Points, in no order, along strands that fork, close into loops and pass close to each other.
In the rows, 128 means zero.
Two points are linked if the straight distance between their rows is under 128. Some points are linked to none.
Q_979: [143 118 136 194 136 125 111 151  69 155 126 122 167 102  87 134 108 169
 136  99 150 155 159]
Q_313: [135 149 117 125 134 102  75 149  85 190 174 116 122 106  90 140 129  77
 150  88 150 126 142]
Q_314: [140 147 120  69 124 133 118 163 135 179 111 126 157  78 180 127 150 115
 148 148 110 132  87]
Q_216: [159 152  86 156 128  91  92 105 114 107 141  71 147  91 113 153 124  87
 157 157 107 154 119]
Q_440: [144 147 119 155 105 139  92 141 116 125 126 107 186 167  67 137 117 127
 103 137 139 127 106]
Q_258: [145 144  91 113  66 145  94 149 171 124  93  95 112  76 176 127 143 118
  88 154 103 179 138]
Q_895: [151 200 178 132  99 143 140 141 133  92  99  75 157  74 145 111 127 130
 107 154  77 175 115]
Q_403: [172 101 124 206 190 126 155 134 145  89 158 124  91 153  52 133 130 155
 118 113 131 148 161]
Q_607: [146 105 165 141 104  82  96 110 124 125  71  96 119 120 148  78 102 132
  77 143 155 135 150]
Q_764: [ 88 102 158  41 135 138 152  79 153  95  87 165 130  97 144 132 158 162
 147 170 131  87 102]
Q_282: [142 128 139 100  88 154  99  82 163  69 116 128 153 141 116 146 151 153
 144 158 135 158 139]
Q_736: [141 130 100 203 103  56 140 177 125 146 122 129 124 168  49 134 141 107
 153 122 140 157  89]
Q_654: [ 54 148 154 123  60 122 139  82 122 129 130 160 134  95 173 110 138 130
 150 114 176  93 147]
Q_961: [156 128 129 188  86  87 114 185  87 142 116 100 139 138  93 110 133  91
 135 127 117 177  61]
Q_919: [176 137 158 175 121 126 124 160  81 130 182 140 100 170  54 139 129 112
 113  95 128 169 116]
Q_907: [126 150 191 128 125 131 198 143 133 106 113 150 136 118 195 129  98 158
  88 157  97 115 107]
Q_218: [ 90 178 124  73 141 169 143 106 153 133 161 177 114  95 159 150 117 154
 106 156 106 131 139]
Q_630: [ 87 165  99 125 161 106 135 164 130 128 166 144 152 146  73 154 112 119
 134 117 111  82 104]
Q_52: [154  73 131 129 155 118 150 105 155  90  90 149 108 169 134 130 164 151
 104 167 132 124 137]
Q_854: [170 143 122 188 121 129  78 157  84 131 158 117  83 153  71 136 136  77
  63 117 118 176 105]
Q_729: [137  81  74 141 153 141 141 135 132 154 163 154 100 126 197 169  93 138
 106 137 123 108 141]
Q_112: [145 104 118 104 159 126 112 115 158 153 138 122 145 196 124 134  72 128
 157 133 134 117  90]
Q_174: [113 117 114  49 149 122 132 138 144 167 132 162 132 102 191 140 124 131
 148 167 110 103  58]
Q_872: [111 171 139  85 142 127 174 144 123 131 176 152 150 147 126 113 115 112
 152 131  84  98  74]
Q_495: [ 96 100  97 171 138 118 172 123 140 138 115 157 133 163  73 164 134 152
 195  96 146 116 167]
Q_23: [ 97  52 111 149 137 157 172 118 121 132 157 181 108 148 203 161 105 166
 141 127 155 114 120]
Q_367: [113 157 101 151 109  92 166 100 146 123  97  81 177  78 179 156 117 106
 179 165 107 107 140]
Q_4: [196  98 138 181 170 159  84 160 156 149 130 131 118 146  93 124 127 142
 105 128 148 203  95]
Q_434: [171  87 152 112 188 110  91 146 131 101 147 115 134 179 101  96 114 129
 129 120 139 126  91]
Q_504: [101  74 162 135 120 103 158  89 109  73 136 176 100 102 176 112 133 189
 115 150 170 110 130]
Q_72: [ 80  66 105  90 154 105 160 114  81 134 124 176 111 110 142  96 145 181
 161 116 127 134 136]
Q_302: [ 31 114 129 122 119 133 144  99 121 117 123 162 134 124 154 110 124 118
 150 102 151  64 140]
Q_593: [113 170  88 175  60  73 141 125 102 135 138  95 166  96 131 116 130 116
 119 147 164 131 128]
Q_455: [112 173 109 152 123  90 143 101 146 136 128 131 118  52 173 140 126 125
 130 145 116 111 169]
Q_417: [133  89  76 142 148 156 102 110 144 141 157 132  82 128 158 165 122 133
 142  95 135 126 192]
Q_511: [ 93  48 125  62 148 104 149  88  92 137 118 157  68 126 187 110 121 124
 169 126 125 119 125]
Q_603: [143 121 145  90 146 130  85 161 162  91 159 134 100 183  83 100 153 109
 148  90 136 114 107]
Q_816: [126 155 138  78 151 118  98 105  97 177 180 137 129 121 145 128 113  92
 168 100 128 116 133]
Q_505: [ 80 100 140 123 150 152 119 136 131 153 128 180 128 170 113 126 139 140
 140  84 170  72 132]
Q_106: [148 171 119 121  87 146  76 137 133 131  99  61 104  66 156  93 128  86
  59 158 119 195 101]
Q_641: [133 200 153 139  86 114  95 152  96 119 146  79 155  78 124 119 156  63
 146 101 152  93 124]
Q_483: [ 97 133 148  76 141 143 180 107 137 113  73  87 134  74 209 122 102 105
 141 137  95  74 138]
Q_264: [119 115  92 170 144  80 153 149 122 145 140 159 133 157  65 145 146 124
 163 116 134  99 116]
Q_272: [147 158 180 124 131 143 140 160 133 116 104 121 155 113 147 116 108 158
  89 143  92 152 118]
Q_101: [102 124 101 103 150 112 189 153  71 127 123 146 135 107 109 106 153 174
 152 112  87 149 139]
Q_734: [102 105 120  69 181 119 124 110 150 172 128 146 153 121 158 122  79 160
 158 143 131 103  81]
Q_382: [164 116 175 150  76  95 126 119 155 102  67  89 103 132 166  97 146 109
  73 173 126 144 118]
Q_484: [116 163 183 131 125 158 148 113  90 110 169 151 137 159 110 139 115 141
 126  89 112 116 161]
Q_141: [128 127 149  71 135 113 100 123 157 152  77 120 146 145 111  72 125 168
 140 146 139 165 109]
Q_412: [154 133 131 173 127  81 123 114 123 113  95  70 180  97 148 132 110 102
 182 150 118 129 122]
Q_591: [124 130 108 134 112 128 131  91 131 125 150 133 101 113 151 149 122 130
 160 113 112 153 187]
Q_488: [ 89 156 173 103 116 129 213 115 117 109 118 133 140  88 198 118 129 120
 139 148  93  82 111]
Q_834: [ 92 118 126  79 157 133 116 112 117 130  71  94 126 103 151  96 124 109
 140 111 103  84 163]
Q_989: [129 132 116 107  94 103 169 114 105 138 115 104 167  87 189 117 111 132
 104 192 160 109  83]
Q_206: [ 61 109 129  97 144 156 164  69 152  70 129 204 124 120 144 160 129 154
 165 167 127 100 107]
Q_642: [ 96 120 126  67 164 131 129 101  51 144 175 140 142 132 138 115 107  98
 138 109 136  76 123]
Q_647: [109 113 185 114  75  96 149  83  98 105 145 156 135  99 179 105 163 147
 130 147 175 107 117]
Q_651: [211  59 128 175 175 195 111 142 142 157 163 121 115 168 117 141 117 138
 104 103 173 154 132]
Q_753: [145 116  92 122 130 150 128 174 101 192 101 107 139 189  84 107  99 138
 130  95 103 184 129]
Q_405: [ 75 194 106 122 133 149 167 106 167 116 157 157 109 137 121 144  99 122
  96 130  98 105 163]
Q_954: [128 163 107  78 107 116 135 161 135 135 106  79 148  61 158  98 187  86
 127 166 121 123  86]
Q_409: [140 123 112 149 129 108 149 177  76 105 129 120 120 103  79 119 168 152
 139 109  84 191 143]
Q_869: [123 107 155  67 114 114 125  93 154 104  79 119 140  98 145 113 145 170
 147 160 133 134 119]
Q_222: [166  83 105 184 171 182 125 148 142 171 133 136 138 182  92 175 121 127
 122  85 171 105 153]
Q_786: [108 105 123 125 108 180 141 140 166 141 130 195 103 199 103 149 182 133
 145  87 152 111 153]
Q_970: [127 129 133 115 149 141 157 143 120 170  81 115 153 188  77 116 119 128
 127 105  93 136 150]
Q_969: [149 125 104 139 131 125  89 155 177 105 115  86  98 109 165 117 103 112
  79 131 100 139 154]
Q_288: [108 105 134  92 154 122 126 113  98  99 135  94 124 140 144  99 111 109
 101 122  99  75 142]
Q_845: [189 138 131 159 149 142  69 131 124 147 112 102 102 144 104 122 130 103
  82 156 105 208  90]
Q_701: [159  88 108 192 104 133  93 146 125 176 110 119 151 188  84 161 144 110
 161  85 176 127 131]
Q_50: [ 96  98 151 135 149 112 157  76 105  82 175 162  91 132 142 105  82 169
 132 138 147 127 135]
Q_117: [139  76 130 174 164 148 157 115 166  93 132 157  84 159 106 128 144 172
 118 120 149 124 173]
Q_649: [181  78 155 121 122  96 108 125 169 104  91 140  96 151 152 112 155 137
  85 180 144 133  78]
Q_485: [140 110 116 111  94 142 129 107 122 175 123 168 103 139 147 135 160 167
  98 139 167 178 158]
Q_958: [104 190 114 167 146 135 148 161 161 124 154 148 127 150  68 145 109 138
  84 103 110 104 160]
Q_925: [121 188 123 122  83 167 112 122 172 136  91 125 174 114 140 158 151 110
 121 135 117 102 153]
Q_391: [147 101 174 125 134 146 102 148 157 150  45 121 137 183  97  87 125 141
 107 113 123 150 135]
Q_673: [119 189 119 130  91 173 102 134 145 159 141 161 158 143 102 173 157 123
 133 103 129 122 160]
Q_380: [139 120 120 162 160 101  79 115 143 121  93  96  96 106 110 104 113 139
  74 123 132 129 197]
Q_771: [139 180 117 123 101 103  70 162  96 136 179 105 116 133  78 138 153  42
 134  93 140 107 110]
Q_951: [153 120 124 173 169 109 163 168  93  88 186 133  85 136  67 129 133 139
 116 105  93 161 144]
Q_586: [112 173 138 110 106 147 122 145 145 104 157  81 157  94 176 117 126  72
 144 112 123  68 116]
Q_303: [169 125  98 175 120 123  56 119 117 118 143  68 125 126 102 159 104  94
 154 112 130 166 155]
Q_456: [135 146 126 126 113 206 132 150 163 143 141 181 160 173 107 172 161 162
 112 110 143 122 126]
Q_671: [ 76 137 128  71 117 182 158 102 161  96 159 176 123 133 146 148 110 192
 146 152 112 142 114]
Q_587: [139 199 107  94  99 109 124 106 115 146 112  57 109  62 136  75 145  82
 100 167 143 158 109]
Q_770: [181 130 140 194 124 166  85 138 123  97 152  88 123 151  66 199 117  96
 134  91 133 132 165]

A fork is a point with three links, a tip a point with one. Leave the first point through the second and follow the links. Name the first fork or tip that comes.
Q_272 / Q_907: Q_586
Q_734 / Q_174: Q_951
Q_586 / Q_641: Q_895
Q_52 / Q_649: Q_603

A tip is a point with one link. Name the tips that can be reached along the links from each point below, in the order of the rows.
Q_264: Q_282, Q_961, Q_872, Q_495, Q_753
Q_834: Q_895, Q_586
Q_504: Q_50, Q_925
Q_258: Q_511, Q_603, Q_701
Q_455: Q_23, Q_770
